Points, in no order, along strands that fork and pass close to each other.
In the rows, 128 means zero.
Points whose rows are less than 92.2 apart are linked; no others are. Some points are linked to none.
J_137: 123,55,102,111,124,126,109,133,135,99,135,135,182,146,139,110,134,106,129,155,76,80,123,92,168,111,106
J_717: 137,111,99,46,139,73,182,110,138,92,161,132,147,105,129,122,120,138,164,99,152,168,156,106,174,132,80
J_133: 137,156,117,123,121,124,158,121,127,123,137,104,53,102,113,144,133,175,149,101,158,176,121,124,119,129,119
J_965: 109,145,132,157,154,134,145,104,113,176,167,126,94,139,128,158,140,120,107,129,137,137,136,145,122,143,159
J_512: 125,129,119,128,151,136,137,148,119,150,132,99,63,111,114,112,128,110,138,142,137,141,124,123,154,126,142
J_54: 116,58,107,129,122,126,116,131,117,150,146,119,183,135,178,119,136,117,120,104,101,161,134,117,132,110,112
J_415: 190,159,122,93,96,123,130,113,122,67,152,147,164,148,116,157,131,68,163,142,156,125,152,115,99,177,133
J_365: 106,96,133,133,125,136,139,173,143,146,97,119,169,110,133,80,142,136,145,126,110,118,130,141,150,103,124
J_118: 118,96,119,154,128,138,80,119,127,120,155,133,120,156,139,130,123,106,72,153,104,123,104,122,115,105,128
J_229: 128,111,152,95,117,83,131,97,148,129,139,143,159,115,166,104,141,151,119,69,165,133,119,123,118,108,94
J_568: 80,118,153,190,88,168,133,134,135,159,112,81,117,158,125,129,118,140,130,123,128,43,105,102,137,111,175
J_749: 133,100,103,70,151,99,160,134,127,116,133,144,152,100,119,115,128,127,155,130,128,169,166,124,174,125,96
J_79: 102,108,165,163,122,148,125,130,116,190,141,130,176,127,168,155,121,123,102,117,109,171,153,132,104,125,124
J_906: 118,46,114,114,111,103,146,110,127,154,142,118,191,135,177,132,144,133,143,86,108,141,131,98,141,123,105
J_969: 126,185,147,119,152,106,128,78,127,114,146,190,135,119,106,166,116,146,99,140,147,162,152,143,100,151,146
J_463: 167,163,135,105,141,107,127,119,125,104,156,143,115,120,108,161,129,101,133,156,149,144,160,120,125,165,145
J_716: 178,121,95,100,106,106,115,107,108,86,148,141,148,155,135,162,135,84,147,120,131,145,125,118,105,168,135
J_701: 109,187,134,137,160,151,161,125,122,168,142,134,81,107,118,143,111,140,107,123,146,192,152,172,111,122,119
J_592: 89,175,145,183,124,151,161,132,139,181,103,149,125,130,124,141,104,157,119,95,137,150,146,178,86,115,162
J_651: 122,131,142,94,119,99,114,107,144,109,120,158,172,109,155,100,137,148,104,85,156,148,123,141,113,96,85
J_552: 142,153,140,88,144,108,135,108,101,135,132,153,151,76,140,135,113,128,114,103,157,196,158,139,114,128,95
J_293: 117,174,126,142,130,151,122,153,136,126,97,118,66,120,101,117,113,150,120,140,131,167,121,156,115,111,143
J_943: 125,117,134,138,130,113,96,93,117,120,159,145,136,145,143,145,138,121,94,135,131,140,123,132,111,129,132
J_264: 122,93,126,176,84,141,113,109,120,133,119,116,148,149,162,166,141,171,112,108,106,112,92,118,91,117,136
J_296: 89,108,85,133,123,152,172,181,136,153,98,81,81,143,132,68,96,105,160,93,138,102,132,152,144,84,138
J_503: 129,133,116,95,139,131,121,168,153,91,128,101,70,103,87,87,122,139,140,176,129,113,109,99,179,118,111
J_613: 129,159,113,131,140,134,159,132,115,145,134,88,39,102,113,141,130,152,141,119,149,167,129,130,137,131,140
J_313: 131,169,124,136,122,142,111,133,146,93,110,132,73,137,93,121,138,176,100,146,131,84,85,152,109,105,120
J_224: 101,170,133,170,142,156,147,115,122,176,114,165,127,130,135,157,116,154,102,105,127,173,148,181,89,128,152
J_665: 139,129,119,56,137,91,165,114,127,117,169,127,113,90,138,119,127,143,157,94,162,179,144,110,153,129,73
J_827: 127,133,157,140,127,140,105,135,109,134,89,160,167,108,141,140,125,127,113,127,115,174,145,152,96,128,129
J_953: 152,113,141,137,113,125,96,128,113,97,108,133,164,133,132,130,143,123,137,149,96,99,121,106,132,140,122
J_497: 176,109,138,121,95,101,119,100,128,89,126,125,159,151,134,160,155,132,168,104,137,63,106,87,116,172,134
J_344: 122,155,116,168,136,154,103,126,140,111,114,141,88,150,95,133,120,152,96,163,108,87,87,152,116,116,145
J_388: 99,128,133,129,133,128,161,153,163,162,146,96,70,129,142,85,129,126,109,96,161,112,110,143,140,88,123
J_683: 126,102,142,135,148,131,103,147,145,134,146,118,136,131,117,107,127,78,120,178,114,87,130,93,158,137,144
J_315: 139,121,127,77,159,111,149,139,120,132,141,143,160,86,129,119,117,98,140,135,140,184,177,124,162,145,103
J_485: 91,149,134,199,85,165,133,144,138,153,96,105,116,169,116,123,103,149,126,115,123,60,106,146,107,105,165
J_957: 143,150,149,144,107,115,104,80,128,102,136,159,164,157,123,169,148,172,122,123,120,65,110,113,100,147,122
J_354: 122,164,132,127,136,142,110,152,148,110,132,119,67,107,97,110,112,153,102,148,147,172,125,145,125,98,114
J_967: 115,151,167,161,99,136,90,97,124,111,127,156,185,148,129,165,134,163,101,143,107,94,123,128,101,129,137
J_763: 139,148,159,122,137,138,89,129,98,106,97,173,178,116,138,149,119,106,116,151,113,168,150,132,108,154,134
J_565: 86,162,130,175,140,162,166,128,118,213,147,106,83,155,131,133,110,113,118,109,144,124,145,173,121,117,148
J_758: 108,144,112,142,110,161,158,175,123,156,87,87,78,144,132,90,98,118,154,77,140,127,141,171,110,97,147
J_929: 98,127,158,180,110,164,136,145,119,182,104,125,157,128,157,143,113,126,111,105,116,167,148,153,100,121,147
J_183: 143,135,141,82,142,90,152,84,113,150,170,147,164,100,155,139,124,107,124,95,168,167,161,126,131,146,92
J_245: 133,139,138,103,148,125,127,126,130,143,135,139,127,92,146,114,126,130,105,112,149,188,140,155,114,105,98
J_251: 118,128,160,146,150,142,80,162,133,137,128,118,162,135,110,113,126,95,115,187,106,98,130,111,155,137,141
J_139: 108,124,100,123,146,146,145,164,137,146,118,79,61,116,104,81,116,111,141,139,138,111,114,119,176,105,135
J_378: 135,145,146,118,137,114,111,134,142,110,124,128,115,117,120,117,149,134,123,158,141,98,111,122,137,129,129
J_948: 161,94,85,98,139,119,140,140,136,95,125,107,93,118,112,114,137,108,159,166,109,110,119,88,162,141,128
J_106: 112,82,106,186,88,163,127,130,129,153,115,104,108,152,157,142,127,150,116,100,115,105,87,123,102,104,152
J_331: 93,141,127,157,147,145,141,140,149,164,150,96,63,145,123,105,125,123,108,117,164,101,116,141,134,103,150
J_417: 175,129,126,104,103,117,118,136,123,84,151,135,188,146,119,154,136,56,165,151,138,109,170,103,118,178,141
J_322: 126,166,158,120,135,105,106,82,120,105,131,184,164,124,127,154,122,149,96,122,147,152,141,146,94,132,124
J_663: 172,103,94,75,126,98,134,126,124,69,132,133,127,126,120,130,139,113,161,138,128,130,130,103,146,143,108
J_276: 129,69,118,114,107,112,134,134,126,114,91,138,198,123,140,118,143,153,163,120,94,114,126,116,150,126,110
J_856: 162,130,106,102,136,95,148,86,124,127,167,124,88,141,138,174,147,137,134,97,158,152,127,118,116,164,128
J_176: 101,71,114,128,134,139,139,166,157,126,99,122,170,127,124,76,139,135,133,134,98,94,126,131,173,95,106
J_968: 120,171,167,159,135,137,102,118,137,130,114,161,153,138,103,149,133,162,110,162,114,97,118,140,115,145,153
J_971: 154,69,93,79,110,99,154,116,148,75,139,132,187,153,122,133,141,100,177,128,114,63,130,84,166,151,109
J_991: 98,176,124,153,145,156,157,146,112,182,130,104,65,133,117,123,107,128,127,109,149,156,139,176,114,113,149
J_466: 95,177,158,174,138,133,108,110,157,142,137,181,147,155,98,142,123,182,99,155,112,79,115,148,116,133,154
J_667: 92,173,145,191,102,169,135,138,141,155,89,136,123,158,103,125,103,167,125,119,117,84,117,167,101,112,171
J_606: 166,111,122,96,98,104,148,122,121,103,156,147,213,143,133,143,130,71,171,121,136,114,159,94,134,173,134
J_475: 126,52,110,110,105,106,142,120,124,120,127,131,211,141,152,138,140,130,157,108,97,120,138,97,159,131,118
J_644: 162,140,114,100,138,94,136,72,113,126,193,141,114,148,140,174,130,104,123,107,163,158,140,127,109,164,125
J_53: 136,71,92,98,133,107,132,135,140,83,132,139,183,142,117,114,135,96,147,150,92,87,143,99,176,128,108
J_80: 140,182,120,131,152,129,110,112,126,103,125,169,102,136,86,174,118,146,117,181,112,147,134,142,106,165,163
J_72: 148,78,117,118,121,100,144,93,129,142,138,104,115,146,158,151,148,135,142,93,140,114,96,105,122,159,135
J_350: 126,112,112,90,146,116,156,135,140,147,160,117,101,99,160,99,129,132,115,96,141,181,136,147,139,98,71
J_625: 147,91,104,122,129,118,90,102,118,90,165,123,115,159,149,137,129,86,98,150,117,101,94,97,126,124,125
J_175: 136,135,129,81,129,105,122,155,153,78,143,108,87,94,97,90,124,156,143,157,144,128,119,97,164,114,90
J_985: 159,80,81,118,126,133,132,139,116,109,97,110,103,119,131,119,139,121,163,140,93,103,99,99,150,129,132
J_862: 157,79,132,128,99,102,127,105,128,114,129,121,144,144,150,151,153,139,145,108,132,75,95,82,121,156,132
J_19: 87,146,155,175,107,177,128,179,112,179,80,112,150,129,135,113,101,108,142,115,119,147,152,160,119,120,169
J_776: 107,53,120,131,113,138,116,150,145,122,124,121,189,135,148,94,141,131,123,143,88,78,116,95,159,93,102
J_527: 138,150,114,163,141,148,100,113,111,104,123,156,115,146,103,174,132,119,121,179,96,133,129,124,103,158,173
J_555: 101,84,140,145,114,142,110,130,110,171,153,119,175,137,172,136,125,111,104,131,96,162,146,123,120,115,128
J_356: 124,86,138,115,119,96,124,89,143,137,144,123,135,137,169,122,152,145,123,72,152,116,97,108,120,124,106
J_916: 103,118,137,161,125,158,141,163,99,178,84,101,144,124,130,114,120,106,160,128,108,144,143,135,143,129,164
J_351: 118,139,106,172,134,163,101,125,115,128,111,137,102,156,108,155,126,134,102,169,95,115,109,144,108,132,170
J_718: 105,114,133,173,119,151,130,141,128,155,104,91,116,136,119,111,125,117,143,142,122,69,105,107,148,119,169
J_760: 149,119,125,98,165,123,164,146,101,161,134,131,143,83,130,134,123,93,158,141,124,184,179,127,156,158,112
J_922: 161,147,157,129,102,109,112,98,129,81,119,136,169,144,124,154,154,155,143,116,131,56,109,106,110,158,116
J_892: 139,144,151,102,119,112,94,114,129,91,102,163,175,116,136,97,133,148,107,116,135,136,117,144,104,99,83
J_517: 150,132,129,124,158,141,156,137,88,176,122,135,142,92,146,152,124,99,147,126,122,191,169,134,135,167,128
J_873: 140,93,121,128,134,118,92,117,138,110,164,120,130,144,135,120,131,76,116,168,116,76,113,91,154,132,128
J_524: 133,122,136,74,142,85,154,117,148,119,156,124,111,103,132,101,145,147,141,104,166,138,127,106,149,117,94
J_609: 126,102,103,165,106,144,135,138,125,152,98,103,95,135,148,115,131,134,127,96,122,111,96,136,117,109,142
J_849: 118,144,151,139,132,142,107,167,154,129,98,119,123,116,111,90,136,136,121,151,130,90,109,144,136,111,122
J_589: 123,121,127,118,149,114,165,129,147,162,166,97,69,110,148,102,135,133,119,96,154,146,127,140,137,104,96
J_660: 116,130,143,155,125,148,119,163,137,138,89,101,118,129,115,92,134,130,140,142,118,65,97,125,153,118,138
J_799: 78,188,130,184,115,159,153,139,132,165,95,126,109,155,114,122,98,146,126,98,133,118,142,182,96,107,180
J_380: 161,137,135,124,130,143,99,138,113,93,84,133,158,121,123,117,141,153,133,137,86,111,111,139,121,123,100
J_193: 140,176,123,125,150,119,127,97,125,112,149,170,106,124,101,178,121,143,118,157,137,170,153,142,108,158,151
J_573: 81,167,140,174,151,147,148,132,151,188,158,114,79,159,109,124,107,119,101,132,143,94,126,159,133,112,167
J_692: 121,115,133,153,144,146,143,142,89,184,102,119,149,111,147,142,127,98,154,125,105,172,150,135,135,154,154
J_973: 100,122,104,130,123,152,153,173,134,140,99,77,76,132,111,66,108,117,153,118,144,85,107,134,155,97,139
J_130: 122,167,126,124,138,140,92,147,154,88,131,125,63,119,86,113,120,154,97,168,132,123,103,133,124,99,112
J_607: 141,145,150,87,136,93,122,126,151,90,143,123,94,107,108,104,136,151,126,138,161,117,121,107,147,124,99
J_284: 125,106,139,136,131,125,116,143,126,142,109,133,150,119,141,107,140,135,121,120,118,142,129,141,125,119,130
J_900: 108,179,136,131,151,140,137,125,137,133,165,117,60,99,100,132,106,158,103,143,147,195,142,144,121,121,111
J_844: 131,129,137,122,129,98,113,65,118,128,189,146,148,158,149,162,131,105,98,109,148,134,129,119,116,142,121
J_537: 155,153,149,91,138,115,101,138,124,86,129,148,152,112,101,126,123,93,132,171,129,146,158,117,137,153,119
J_318: 135,114,155,153,120,154,74,142,128,115,122,116,177,141,125,125,134,121,107,169,86,77,107,105,136,128,122
J_807: 156,139,107,105,143,132,117,150,135,87,126,98,70,110,93,117,135,114,147,179,114,90,110,91,166,135,117
J_493: 164,110,96,83,118,100,125,119,102,86,134,138,141,130,139,135,133,106,148,122,129,167,134,124,127,145,108
J_301: 160,151,132,101,124,120,97,116,115,83,97,150,140,114,122,123,141,149,123,133,124,143,120,140,106,131,104
J_215: 144,139,117,108,128,105,150,96,130,124,143,117,77,113,133,158,146,169,132,96,162,170,115,126,113,138,121
J_206: 160,135,141,96,126,116,103,130,104,91,112,168,186,129,129,142,120,79,137,151,112,153,159,126,118,162,131
J_797: 113,130,106,152,101,153,153,165,131,148,85,108,83,132,142,101,111,135,135,87,125,136,112,160,109,95,142
J_391: 122,155,142,147,143,154,135,131,109,152,86,154,131,106,128,150,116,142,114,123,129,188,147,163,97,136,137

Follow the links from the first point to the second, and from the first to the third. Name the last point that the two ways share.
J_176, J_175, J_354 -> J_827
J_985, J_592, J_929 -> J_607
J_665, J_660, J_807 -> J_607
J_776, J_206, J_660 -> J_827

A fork is a point with three links, a tip a point with one. Leave the first point through the second and follow the links. Name the first fork or tip that comes.
J_356, J_72 -> J_466
J_517, J_760 -> J_607
J_971, J_53 -> J_827
J_565, J_573 -> J_183
J_844, J_644 -> J_264

A fork is a point with three links. Follow the links from the first point to the second and name the forks in between, in order.
J_485, J_176 -> J_827
J_175, J_568 -> J_607
J_717, J_493 -> J_607, J_948
J_388, J_527 -> J_354

Name the points in between on the shortest way along the links from the first point to the second, in order.
J_906, J_175 -> J_54, J_555, J_79, J_929, J_19, J_916, J_692, J_517, J_760, J_315, J_749, J_717, J_665, J_524, J_607
J_625, J_967 -> J_873, J_683, J_251, J_318, J_953, J_380, J_301, J_892, J_651, J_229, J_356, J_72, J_862, J_497, J_922, J_957
J_844, J_512 -> J_644, J_856, J_215, J_133, J_613
